Points, in no order, along strands that fork, close into loops and pass close to each other.
Points whose rows are less than 97.4 apart are linked; no others are. Some points are linked to none.
J_996: -24  14  -6  15  -1  -2  35  -3   4 -12   0   6   4  -4 -30  15   0 -27  41  22  -9  17   1  11   1  -1   9  14  -9   8 -28 -19  -5  22  -2   2  11   3  -7   5  -6   3 -16  -3  -8   3   3 -16  20  -9
J_694:  -2  -2  -4  -5  -9 -11 -32  45  32  11   1  -2  -1   3  42   4  -1 -11 -33  28  -3  -3  10  -7  17   2 -15 -10  17  11 -10 -19   3   2   1   3  20  -3 -16   6   1  39 -42   7 -23   7 -23   3   6   9
J_743:  14  -9  20   9  15 -17 -32  15   5  -1  10   5   3  -6  -1  22 -14 -22  10  -9  23  11  17 -21  14  -5 -19 -20   2   8 -22  -1  12   2  -3 -12  18   4  -6  20 -10  30 -16   1 -15  13   1  16  -6 -13
J_214:  -3   9 -36   6  23   3   8   3  -3 -20  -5  -6   5  -3   3  -5   7  39  16 -22   3 -18 -25  16 -13   6 -30  -5  18 -17  32   5   6   8 -13  22   5  19  -5   5 -28 -30  13  18  17  -7   5  15 -18 -21
J_823:  -3   6  13  19  -7 -25  -9  -6 -13   0   4 -12  12  14 -11   1  -8 -22   2  23   2  34  24 -18  21  16  -5 -30   5   5   0   4  19 -12  11  -7 -12   0 -21   9  18  22 -15  -8  -6  15   0 -13  20  12
J_292:  15 -13   3 -13   3 -11 -42  16  31  17  -4   4  12  12  23 -24 -17  12 -39   9  13 -14  16  -9   1   1 -28  -9  -7  16 -12  15 -11 -12  20  -5  16 -12   9   7 -23   7 -28  12  14  -8 -29  24 -16   5
J_290:  13 -18  -9 -26   3  -1 -36   4  22   8 -15  10  -2   9  10 -13 -18   3 -19   0  17   4  -4  -7  -9  -6 -29  11  -9  30 -16  21  -1 -17   2  -5  29  21  14  -8 -34  -8  -5   9   1   5 -20   7   0 -22
J_159:  -3 -11 -14  11  -8   1 -13  28  29 -18  -8   7   3  -3  -1 -23  21  42   1   9 -12 -21 -43   8 -18  30 -12   7  11  -3  12 -17  -6  -9  10  13  10 -19  -2  -6  -3 -21 -15  14  19 -21 -13  34 -24 -13
J_477:  -4   0   2  -4   2   8  18  -3   1   7  12  12  11  -9 -27  12   9   0  -9 -15   9   4  27 -15  -6  12  13  -2 -11   3 -14   3   4  12 -31  -8 -14 -17  16 -11 -10  -3   0  10  13 -14   4 -15 -26  -5
J_890:   5  -4  14   1  12   0 -12  -9  -9  23  11  10   5  -6 -31   7   2  -1   4 -21  31   3   8 -26  12   1  -3 -34 -22  11 -18  -6   3  -3  10 -16 -16   0 -11 -22  -2  27   8 -16   7  -8   0   5  -1  16
J_451:  -2   3  -7 -13  18 -10  -2  16   7   6   0  -9   8   6  -3   1  30  10  -3   4 -15 -23  -1 -15  29 -13   1 -18  21 -20  -7  -3  -2 -12  -2  -5 -16 -31 -10   6  -7  35  -2 -18  19 -15 -11  23 -11  11
J_665: -15   0 -46   8 -17 -16  15  13  -7 -11 -14   7  21  29  -2 -20  11  48   1  18   8   2 -22  35 -22  18  -5  12  -8  -6  -4  -5  31  30  28  23 -32  12  -3 -28   6 -11   1  45  25   3  -2 -40  -7  -4
J_840: -21   6  -3  18   9 -23   1   2 -15 -16  -1  23  -9  12  -8 -14  10  21  21   8 -26  15 -19   4  -1  22 -17  17  27 -32  23   0 -10  -2  22  18  -5 -26  -2  13  14  -5 -17  34  19 -26  25   4 -13 -29
J_871:   5  11   3   1  -5 -18 -26   2  -9   9   6 -15  -3  23   3 -28 -19  -6  -9  17  28  36  14 -16   8  21  -4 -23   0   8 -15  14  20  -3  19  -8   6   9   8 -11   3   3  -5   4  15  13  -3   8  -4  16
J_718:   7  -4  30   8   3   0  36 -26   1   8   1   1  26 -14   5  14  14 -36   7 -23  -9  -6  19  -2  18 -25  38  -4 -11  -8  -3   5 -13  11 -11   4  -4  -9   5  28   8   6   5 -28 -12   8   0  -7  21  24
J_631: -36 -16  15 -13 -17  25  26  -8  38  20  -1   6 -27  16  -9  22 -16 -23   2  -8  20  14   2   0 -25   5  12  10   0  16  -9   6  -1  11 -19 -18  14  28  19 -14  24  -7   6   5 -12  -2   4 -20 -10 -15
J_623:   9  30  14  34  14  -9   1  -3 -16 -35 -10  -8  13   5 -20   3  42  14  22 -21  -4   0  13  -8   7  -1  14 -26  11 -17   3  -6  -9  -4  -1 -28 -12 -39 -14  -3 -15   2  -2   6  23 -15  16  10 -28  30
J_993:  -4   9  14   5  -6  -2  -3   5 -22  -9   2  -9 -16   8  20  22  -5  -8  -2 -14  -3  -4  20  -9   7 -26   0  -6  11 -27   7   4 -11  19 -16  -6   6 -12  -4  22 -10   5  -2  -4 -26  -1   5  -2   4   3
J_561:  23 -41  23 -23 -22   5 -10   4  23  10  11  11 -21   0  12  19 -22 -11 -15   8  -5 -13  -9  -2  -2 -12 -20   2  -6  38   8  11  -7 -40   1   2  25   9 -11  17 -22  14 -12 -10 -33   3 -28  -4  29 -21
J_594:  -3  36 -36  -6  11  -4 -18  21  -7   5  -2   3 -13  29  45 -29 -20  21  -1  27   7  17 -48  14  -4   1  -4   1  -2 -22  15 -22  24 -16  25  24   8  12   4 -16   9 -20  11  14  17  11 -21   5   7   9
J_712:   9  -4   1   3 -16   0 -31 -25 -32  16   2 -19  -2 -10  -1   3  -7 -46   6   8  11   0  15   3  13 -17   0   9   2   0  23 -16  24 -19  -3   8  -3  14   4  -1  29 -14  27 -12 -25  36  11 -20  20  15
J_611:   1 -17   4   7   7  14  29 -13   8  11   1  15  10  -4   6 -10   7 -11  -8 -46  -3 -22 -24  22 -15 -36  10  33 -30  -2  12  -5 -22  21   2  -2  21  -2  21   6  17 -26  20 -23  -4   1  -1   2   0  16
J_523:  -5   5 -34  13   4   3  20  23 -14  11  16   7  -3 -17  -1  23   4 -11  15  12  -9  -4 -26   4   5   6  -2   2 -18 -10 -20 -44  -1 -24   5   4  -1 -30 -18 -10  -2  31 -16  -4 -16  -9 -32 -14   9  -8
J_616:   3 -11   8 -15 -10  12   5 -24   5  26  -4  -6  -9   8 -17   5 -15  15  15 -13   0  13 -10  -7 -15   6   6   8 -11  12  -1  36   4  12   3   6  17  20  12  21   6 -21   9   9  -4  -6  11  -9   9 -25
J_849:  17  -5   6  -6   7  14  -3  -9  -2  -6   4  -2  -2 -26   0  23   4 -15  12  -8 -29 -32   3 -14   4 -38   1  11  -5 -15  23  -6 -23 -27   2 -10   2   1 -10   3  -8  -1   7 -35 -27   3  -7   8   7  18
J_948:   9   9 -32   9 -10  11  21  -8 -22  30   9  -4   8 -12 -26   3  -3   4  10  -1 -11   9 -18  11 -11   1   8   8 -17   5   1  -5   1   7  14   9 -14   9   7 -23  16  -6  15  -6   2   0 -18 -31  10  -5
J_586: -13  16   4   3   8  -8 -30  -1 -14 -10 -10   2  -9   9  10 -42 -18  33 -13  22  -3   8   3  -8  -8  37 -20   3  17  -3  -5  41   6   2  13 -10  -9   0  21 -14   9 -16  -6  11  25  -9  18  27 -16 -12
J_504:  -6  11  -5   7   3   5   1 -10   1  -6  -6 -10   3   4   0  -9   8  12  23 -21  -9  -1 -14  -1  -5   8 -13  -6  12 -23  22   2  -5   6 -17  20  -5   6   1  18 -30 -21   2   8  14  -5  41  17  -9  -7
J_420:   7  16 -48  -6  10   5   1  -4 -27  17   5 -10   4  -1  -7  -5  -5  12  17  11  -4  13 -35   8 -10  -7  -1  10 -16  -2  15 -15  20 -16  18  16  -3  33  -4 -25  11 -13  23  -6  -2  22   2 -34  10  -2
J_305: -11  -1 -39   6   5 -12  -6  24   2  16  -1   1   3  19  15 -26  11  45 -31  16   1  -3 -31  21 -10  23   2  11  -8 -19 -16 -12  20  21  24  10 -14  -8  -1 -22  13 -16  -1  30  27 -13 -24 -12 -22  -3
J_958:  22 -13   7  16 -24 -11 -18   0 -14   9   3 -19   5  -1  -3  11   1 -33 -10  29   1  13  48   0  30   6   6 -25  -2  24  -2  20  14  -8   3 -11  -5   4 -16   2  26  33  -9 -33 -16  16 -15 -14  15   9
J_387:   0 -19  12 -11  21  13   2  -4  14 -31  -6  22 -14  -3  -1  13   6  16 -18 -40 -15 -42  18 -15   4 -23 -10  20   9  -9   5   0 -23   2 -10  -8   8 -11   9   6 -31 -33   2  -3  17 -17   4  -1 -29  -2
J_953: -23  26 -11   8  11 -13  -8  -4 -12 -24   7  -7  10  24  13 -38  24  33  -1   9  -2   4  -8   4   0  11   0   0  19 -25  14   2  20  10  20   3 -30  -6  -4 -10   2 -20   2  25  36  -8  38  17 -34   9
J_468:   0 -11  -9  -9  -1  14 -10  -3  25  24  -4  -6   8  -3 -22  -1 -11   0   1  -6  10   7 -14  -8 -16  13 -17   0  -9  23 -22  20   4 -10   6   4  32  12  15   4 -18  -7   0   7  -1   4  -3   5  -4 -27
J_991:   0   0  -9  -4   8  -2   3  22  -4 -10  10  -1 -12  -5   7  24 -11   4  -7 -15   1 -18  -7 -11  -4  -1 -18   0  -3 -14  -8   0 -19   1  -6  -6  17 -11  -7   3 -19   5  -8  -6 -25  -7  -5   4   3 -23
J_457: -23  -7  -7  -5 -14  30  13  -4  11  20   0   8 -13  -4   0  18  -8 -25  19  -6  28  15 -10  29 -18 -19  -4  23 -21  20 -11  -9   9   7 -13 -15  15  31  23 -23   2 -10  24   3 -24  11  -3 -18   7  -7
J_449:   3   2  -3 -16 -12  -7 -21  -1 -11   7  -1  -4 -12  18  -4 -27 -11  18  -9  13  -4  34   9  -7  -9  30  -3 -10   5   9 -14  43   1   1   7  -5   2   7  23 -26   2  -7  -6   5  14  -4   9  -2  -5 -12
J_557: -31  10 -19 -13 -19  18 -10  24  14  14  11   5 -19  -2   3  -5  -2  18  20   3   5  10 -31   5 -20  20  -9   9   9  -4  -2  -4  19   1   4  24  -1  19   7 -28  -4  -1  -6  16  -1   8   2 -24  24  -9
J_613:   9  -3   1   1 -18   1 -18  18  30   6   0  -8  24  -7   7  -8   6  -8 -26   7  10   0  29  -9  10   7  -7 -12  -3  26 -22   0   5  11 -10  -7   3 -17   1   5 -12  22 -14   0   7 -13  -9  28 -19   9
J_526:   2  -6 -20   0  -2  -1  12  30  -6 -10   2   1   5 -21   6  20  -5   1   4   7 -10 -10 -10  11   4   3  -6  -8  -9  -3 -36 -15 -21  -6  -7  -9   7 -25 -12  -7 -10  52 -11 -11 -31 -10 -18  15   3 -30
J_157: -10  23   9  22   6 -14 -21  10   2 -14 -12  -2  -6  -5  26   7   7  -4   4  16 -28  -8   9  -2  16  -7 -27 -16  39 -16  23  -4 -10  -5 -12  28   9   5 -15  32 -11  23 -19  14 -10 -10   5  24  13 -10
J_138:   2 -10  18  -2   1  10  -8  -4  -8 -11   5   1 -31   6  22  27 -21 -22 -17  -9 -11 -15  11 -17  11 -33  -7   3  -1  -8  18   0  -8  -9   0 -12  13  12 -11  10  13   0   1 -29 -37  23   2  -2   9   9
J_844:   5   5  11  -1  -6   9  12 -21  10  -2  -3  -8  12  -2   6   1  -2  -2   7 -32  10   0 -12   1 -17  -5  -4   1  -3 -12  31   5 -12  14 -21  30  19  14   3  35 -33 -22   6   4 -10   2  24   7  20  -5
J_202:  18  -2  -2 -16  -8  12   3  -2 -10 -11  -5 -11   3 -20   1  19  14  -6  14  -5 -30 -28   5  -6  24 -18  20  -7   7  -4  -5   6 -25 -22  -7  -5 -12  -2  -9  10  -4  23   4 -42 -28  -6  -6  34  19   7
J_104: -16  -4  -5 -10 -22  11 -16  10  13  26  15   4 -25   5   4  15 -14 -38  -3  13   4  18   9  -7   0  -2  -9  -5   2  12  -1  -7  -1 -23 -12  -4  18  15 -12 -12   5  21  -1   0 -24  14 -22 -21  20   3
J_946: -20  -8 -11   6 -11  19  17   5  17   6   3  22   3 -25 -17  18  -9 -10   8 -31   2   2 -15  27 -15 -13  -9  20 -33   1 -16 -18 -10  10 -11  -4  11   5   9 -27  -5   3  19   1 -18   4  -6  -9  -1 -15
J_579: -16  -3  44   6   1  -1  48 -27  10  -8  -2 -10   7  -1  18   3 -13 -14  -5 -22  20  -4  16   3 -31   4  28  -6 -25  19  -9  14  -3  32 -32 -22  13 -10  15  16   3 -12  16   3  -8  -5  13  -5 -14   6
J_300:   6 -13   2   0 -17   4  -3 -27   0  37  12 -12  -3 -31 -19  26  -5 -65  11  21  12  11   3  14 -11   7   3  13  -4  20  12 -22  15 -24 -18  -4   6  21  -1   0  28   4  15 -13 -33  24   3 -20   9   9
J_550:  21 -10   1 -21  -3  13 -17  -8 -13  11 -16   4 -17  14 -10  -6   6  27  -9 -19 -12 -21  22 -25  -1   4  12   4  -1   3   0  36 -13 -10   9   0   4   4   3 -13  -7 -14  18  -7  37 -10 -17  -1 -12  -4
J_322:   5 -11  65  20 -22  -4  31 -28   3 -29  -9  -4  15  -7 -21  14   4  -7   1  -3  -5  13  46 -11   9  24  36 -29  -1  22  -7  22   6  17 -30 -14 -21 -18   8  24   7  -7  -1   2   4  -3  -1  -3   5  -4
J_485:  21 -32  18 -20 -21  17  -6   0  23   0  -3   4  -8 -12   2  18 -11  -6 -21 -28  -7 -24  10  -3  11 -22  -5   2  -9  34   5  18 -24  -8 -12  -9  10   1  13   6 -30  15  -2 -24 -20 -10 -15   3  19  -4
J_910:  24   3  -5 -10  15   4 -17 -25 -28  23 -11 -15   7  -3 -11  -4  -9   6   6 -27  26  -8   1 -11 -10 -16  18 -19  -7   2  13  14   4  10   1  -3  -6  29  -9 -14  -5 -18  31  10   2  17   7  -9  11  10
J_497:  -3  19  -7  20   6 -20  31   1  12 -25  13   1  27   1 -19 -25  32  28   1  21  19  -2   9  10 -10  32  16  18   2  -3 -13 -23  13   1 -20  -9 -51 -43 -10 -19   2 -13 -31  30  30 -26  29 -22 -25  30
J_283:  30 -14   1  12 -20 -14 -10  13  -7  13  14 -10  15  -5  13  18   0  -5 -12  28   3  -4  26  -1  34   1  -2 -32   4  10   5  15   7 -15  -3  18  -1  -2 -27  38   9  58 -24 -17 -16   3  -3   7  16 -10
J_999: -13   6 -20  -6 -10   5   8  11  -1   1   8  -7   6  12  -8   7  28   9  25   8 -20  -4 -22  -1  20 -16   7   7  11 -18   3  -8  -2 -12  20   4 -23 -11   0  -5  -1  12   2 -21   6 -14   0  12   1   8
J_383:   0   4  20   6  16  -2  27 -33   8  35  16   7   8 -30  -9  27 -12 -71  11   5  12   6  20  21  -4  -2   9  28  -4   9  -7 -27 -10 -13 -19 -16   4  18  -8  -2  26   6  18 -14 -29  23  12 -22  16   7
J_995:  -2 -22  -8  -2 -23  24  20   3  26 -10   2  15  20 -19 -29  18  26   1   6 -34 -12 -13 -18  20  -6 -18  11   9 -29  -8 -11 -13 -15   1  -6  -5  -4 -15   6  -7 -12   0  10  -9 -13  -4   7  -5 -22  -1
J_375: -20   0 -12  -2 -23  17   8  14  16  23  12  10 -26   0 -11   5 -10 -10  26  20   4  18 -25   1 -17  14  -2   3  -3  13 -20  -9   0 -33   8  -2  12  16  -9 -35  10  15  -8 -11  -8   4 -24 -25  24 -10
J_116:  -8  33  -6  12  27 -21 -23  28  -4  -8  -8  -7 -15   0  34  -6  17   3  -3  26 -17  -5  -5  -4   4   7 -24   4  43 -27   9 -15  -5   9   4  11  10 -15  -9  19   3  24 -25  15   8  -2  12  13  -2  -2
J_233:  -4   3  22  -7   1  -3 -13  -5  -1  -2   8  17 -17 -12  16   5 -11   4   6   6 -26 -13   1 -14   8   6 -36 -10  28 -12  26  22   1 -11  -8  31  -3  19  -4  31 -16   7  -9   5 -13  -5  11  21  14 -19
J_968:   9  38 -22  15  13 -17 -11   5 -32  -4  -5 -15 -16  18   4  -1  -4 -14   4  14 -10  15  13 -10  17 -18  -7  11  17 -27  18 -21  -1 -12  11   7   4 -16   4   4   7  18  11 -13  14   2   4  -7   8  15
J_597: -14  -1 -26 -18  11  10 -18  17 -20   9  -6   8  -3  18   8 -11  -1   1  16   8  32  19 -20  12  -2  -5 -15   0  -3  -9 -12  -3  25   2 -18   2  17  12  17  -3  -6 -15  11   8   5  14 -24   1  14 -25
J_737:   6  -5  30  -1  11   4  45 -24  10  26  19  -2   4 -20  -3  20  -8 -37   5  -9  -4  -2  16   0   1 -13  27  16 -19  17 -12   8  -3  14 -11  -7  13   2   4   8  11   3  20 -37 -16  10   8 -17  15  12
J_103:   9  -3 -27 -10  -1  10  21 -11 -21  14  -3  -2   2  10 -26   1  22  26   7 -20 -21  -4 -17   9  -5   3  22   4 -12  -7   7  25  -5   3  14  12 -27   3   0 -19   9 -14  24   6  19 -12  -9 -25   3  -5
J_668:  14 -19  -2 -18  22  19 -10   0  -4 -29 -12  21 -27  20   8   5   0   1 -28 -44  -7 -17  16  -6   3 -26  -3  11   9  -3  33   1 -15  -5  -6 -10   9  12  15   3  -6 -38  17   2  33  -1  -5   4 -34  12
J_144:  -3  25 -34  -2  22  -6 -17  36  -7   3   0   2  -3  14  35 -35  -7  46 -19  15  -5   2 -46  20 -10  11 -14   8   0  -8  10  -1  26  19  18  34  -7  24   0 -24  -2 -24   1  23  20   6 -12   3   6 -17
J_551: -18   7  36  15  -4  -6  27 -16  -1 -15  -6 -11  -4   2  -1  19   2 -42   6   0   8  18  49  -4  10  -8  18 -10   6  14 -23   5  -3  25 -26 -33  -7  20  -7  -3  12   1  -2   3 -21  13  -1 -19   1  14
J_33:  34 -11  16 -10   7  13 -28 -33 -27  26  -7 -12 -10  -7   7   0 -22 -22  -6 -13  18  -6  19 -13   1 -26   9   0  -4  10  19  19   6  -2   7  -3  11  18  11   4  13 -22  29  -9 -20  29   0 -12  15   7
J_47:   0  25 -42 -10   6  10 -17   4 -25   2 -11   1  -5  23  14 -19 -14  29   8  25  16  32 -45  25 -11  -2  -2   7  -9  -6  12  -9  29 -20  26  22  16  41   9 -29  16  -9  23   0   8  33  -7 -11  24   7
J_790:  -1 -12  30 -15  -2  17  20 -36  12  28  -5 -14  -7 -13   2   1 -16   2   6 -20   9  14  -9   7 -29  -5   9   7  -5  14  23  24   7  28 -25  25  13  22   7  38   0 -20  25  19  -3  -5  32  -3  23 -13
J_84: -15 -11  21  -1 -14  -1   1 -22  20 -45 -10   2  12 -13 -20  -6   6  16  17   4 -27  -4  -5 -10  -8  36  22   2  15  -8 -14  11 -14   8 -26  -1  -5  -9  10  19  20 -21 -21   7  -4  -7  41  11 -20 -25
J_609:  -5  29  -7  17   8 -19  11   6 -19 -29 -13 -22  14  33  -6 -37  10  10   1  10  20  25   4  13  -3   0  -2   2   5  -4  14 -22  26  15  19  -8 -28 -35   1  -9   1 -12   7  24  46   2  23  13  -8  26
J_988:  -9  29 -16  -1   8 -18 -13  15  -5   2   4 -11  -2  28  27 -38 -18  -1  -4  32   3  22 -15   6   2  16  -8  -4   1 -13  -3  -8  13   5  42   9   4 -12   5  -5   4 -13  -6  12  18   4   4  18   0   4
J_876: -22   4 -32   3  -8   1  11  11  -4   7  -2   6   3   9   5 -11   8  21  22  -2  21   8 -22   7 -25  14 -14  14  -3 -16  -4 -12  21  23   0  24 -18   0   8 -10  -7 -13 -12  42   9  -1  11 -27  -7 -16
J_156: -14   6  45   9  -6  -4  17 -18  -6 -22  -3   4   7   0 -19   4  -1 -27   4  21   8  19  51 -18  12  12   4 -16   9  26 -13  19  16  22 -20 -20 -27  -3   6  -1   0   3  -8  15   6  -1  -1 -10  -3   8
J_274:   1   2 -28  -3  18 -18  15   5 -27  14  19   3   5   1 -17  -2  -2  -3   1  15  -4  14 -14  10  12  -4  -3  -6 -19  -7 -12 -38   1 -27  35 -10 -10 -29 -24 -19  11  35  -2   2   8   2 -19 -14   1   9
J_341:  25 -21  24  -9 -18  11  -1  -2   9  18   0   3 -21  -7  12   0 -17 -22 -29 -31  10 -16 -10   4 -16 -29   8  16  -9  27  26  10  -8   5 -13   0  22  17  16  20 -10  -6  15 -17 -17   0 -19   3  32  -3
J_315:   1 -10  -1  -6  24   7  16 -10   0  -1  -8  16 -17  13  14  -1  -5 -18   0 -43   5 -16  -1   3  -1 -34 -13  14   0  -9  29  -6 -32   1   4  -2  12  18  11   9   8 -27  22 -15   8  -1  -3  18 -21  16
J_466:  -4  20  19  12  22 -29  21   7   3 -43  -3 -10   7  31  -9 -29   9  25 -21  35   1  10   2   4  16  12  12  12  17  -6   7 -29   6  19  31 -10 -32 -52  -3  -4  19 -22 -11  31  51 -10  26   6 -17  32
J_931:  12 -19  18  -3  -1  20  11   1  16  29   9  20   2 -29   6   2 -10 -29 -13 -33  -8 -10 -26  20 -11 -41  15  30 -20  25  15 -16 -19   7  -2  -2  13  10  14  -5   6 -14  20 -12 -26  11   6  -6  26  18
J_612:  -9   7 -23  22   3  14   2  22   7 -19   1  10  -4  -7   6  -6   4  34  13 -10 -15 -14 -41  17 -17  21 -25   0  13 -13  13 -12   5   5  11  28  16  -1   5  -6 -29 -21  -5  11   8  -5 -11  13   3 -28
J_230:  -2   4  11  20   9 -34  24   2   5 -34  13  -2  16   9  -2 -33  22  40 -12  34  19   3  -9  16   0  26  22  17   9 -11   2 -18  14  17  15 -11 -52 -47 -17 -18  28 -30 -17  38  44 -12  47  -4 -29  36
J_77: -13 -10   4  12   1  -5   0  -6  -6 -48 -16   5  -1  12 -31  -5  16  15   1  16 -27   1  11  -6   8  16  22  15  23 -13 -17 -11 -15  13 -17 -11  -5 -23  -5  -2  17 -23 -31  14  11  -6  22  -4 -20  -6
J_835:  26 -13  -2 -15  -4  -9   0   5 -11 -15  -2   0  11 -12   0  18  -3   0  12   4  -2 -21  13   8  25 -15  11 -17 -10  -4 -28  -3 -14 -17 -18 -12   4 -12 -21  18   1  56 -13 -40 -41  -6  -7  27  14 -18
J_688:  19 -19  55   4  14  -1  28 -31   2  -4   2   7  36 -42   6  14   3 -33  13 -16   1  -4  15   9  19 -22  53 -13 -22 -10  -2   2 -24  -6   2  -8   1  -6  13  27  11  10  21 -40 -35  14  -1  19   9  22
J_973:  13   2  11  -4  -8  19 -18  -3  -3  16  -4   1  10 -15  -7   8  -1 -10 -18 -23  18   1  38  -7  -5  -9 -12 -11 -12  26  -3   2   7   7 -26  -7   0  -5  19   0 -19   9   8  11  15  -6  -4   8 -13   3
J_395:   4   3 -23   0  -5   9 -10  -7 -17   6  -5  -2  -7  23 -11 -13  11  38  -2  -5 -20   4  -9  -3  -9  15  11   6 -10   0   3  35  -5  -4  17   1  -1  18   7 -25   2 -26  17  -1  32  -2  -3  -2 -10 -16
J_73:  13  -6  13  -3 -18  19 -11 -17  18   1  -9  -4  -8  -7  19  -6 -20   5  -1   9 -13 -18   9 -10   1  -2 -35 -16  28   4  38  31 -13 -23   6  26   6  26   4  34 -21   1  -1 -12   7 -13  -6  28  -5   0
J_139:  18  -1  19  19 -29 -22   5  -2 -13 -10 -11  -5   3 -11  12  33  14 -10 -11  30  -8  -7  32  12  26   1  22 -21   8   3 -11  10  -7   7 -23  14   5   6 -28  48  12  60 -13 -13 -32   1 -19  -8  23 -18
J_76:  14  11  -3   8  20 -10   2 -16 -31  17  10 -15   1  -5 -18 -10   0   9  18 -18  17   1   1 -34   8   2  12 -22 -14  -7   5   1  11  -2  21   0 -25   8 -17  -1   9   1   8 -13  10   8  12 -12   9  23
J_524:  -8  10  -7  -6  11 -17 -44  44  15  -3 -10 -11 -13   4  44 -18  -5   0 -32  29  -6   0  -5  -3  -4  12  -5   6  32 -19 -11 -10   3   8  25   1  17 -19  -6  -6  10  24 -37  11  -2   9  -2  18  13  17
J_187:  -1  -2 -24  -1  19 -14  -4   6 -14  21  22   5   9  -6 -19  -5  -6  10  -7  -3  24   1   1  -9   3   7  -4 -26 -26  -1 -28 -10  -1  -7  31 -15  -3 -10 -18 -36  -8  23  16  -5   8  -8 -17   1  -3   5
J_781:  21 -12 -16 -19   3  12  -5   3  -1  -8  11   6 -16 -17   0  24 -10  -5   3   5 -13 -36 -20 -10  11 -25 -26  12  -4  -3  29 -23 -12 -45  12  -5   6   3 -18  14 -13   0  -5 -29 -22  -4 -21  10   2   3
J_624: -25 -11  31  -4  -7   8  36 -15  25  -4  -5  -6  -6   4 -11  26 -11 -37  10  -1  -6  13  20  -9   2   4  14  -1   1  31 -32  17 -15  17  -8 -41   8  27   5 -11  18   5   0  -7 -27   1   4 -15  -3  -5
J_708: -13  18  -4  -4  23 -18 -32   0 -17 -16 -13   5  12   6  29 -53  -6  49 -22  11  16   9 -16   8 -10  24  -2   2   7 -23  10  14  20  15  17  -3 -26 -10  12 -17  14 -20   6  31  27  -6  27  34 -28   9
J_722: -10  -1  -4  -9  21  -1 -16  13  13  -8  -3   6   4   0  -7   4  26  15 -16 -13  -8 -27  12 -20   9 -16 -21   3  26 -19   5 -11 -13  -8   1  -6  -4 -13   1   1 -24  -3  -7  -4  27 -15   1  12 -36  25
J_75: -15  13 -10  13   6  -6  14  -2  -5 -10  -5  -3  20 -11 -21 -19   3  20   3  13  15   4  11  -1 -10  29   4   5  -2  -3 -17 -15  14  18 -12 -11 -38 -29   8 -15   1 -12 -15  25  25 -17  10 -16 -34   7
J_535:   1 -17  52   0  -4 -15  26 -26   1 -42  -7   3  10 -10 -14   9   7  10  -3  -5 -11   4  23   2   9  37  43 -12   5  -5 -20  17 -15  11 -45  -7 -18 -23  -2  23   8  -6 -23 -10  -6 -10  19   6  -7 -12
J_181:  -6 -12 -10 -13 -17  26   4   9  22  -3  -4   6  -5   0 -29   9  20   6  20 -17 -20 -20 -29  -3  -2 -18   5  10  -7  -3   2   3 -11 -15  14   4   2   2   2  -6 -13 -14   7 -22  -3 -10 -14   9  -1 -16
J_448:   4 -13   2  -6 -24  -8 -32  28  29   8   3  -2  -4  -2  19  17   8 -41 -18  21 -13  17  17   2   8  -3  -9 -10   9  29 -10  -4   9 -12 -23   6  29  25 -16  15  -4  33 -19   0 -26  23 -36  -8  19   0

A fork is a point with three links, a tip a point with one. Leave the first point through the second and follow the links. Name the first fork or tip that comes.
J_457, J_631 -> J_77
J_214, J_504 -> J_449
J_144, J_305 -> J_73
J_497, J_75 -> J_159
J_524, J_694 -> J_594
J_712, J_33 -> J_526
J_77, J_84 -> J_561
J_890, J_76 -> J_688

How many points has the smallest loop of links through each point below? Write - if it is on no loop.
J_991 -> 7
J_557 -> -
J_47 -> 9
J_624 -> -

A piece is all that can be reached along the links. How many separate loops has the piece of each point below (a circle has one, a figure eight two, a Y none), and how many tips (points with one link)?
J_624 -> loops 0, tips 2
J_612 -> loops 1, tips 4
J_835 -> loops 1, tips 2
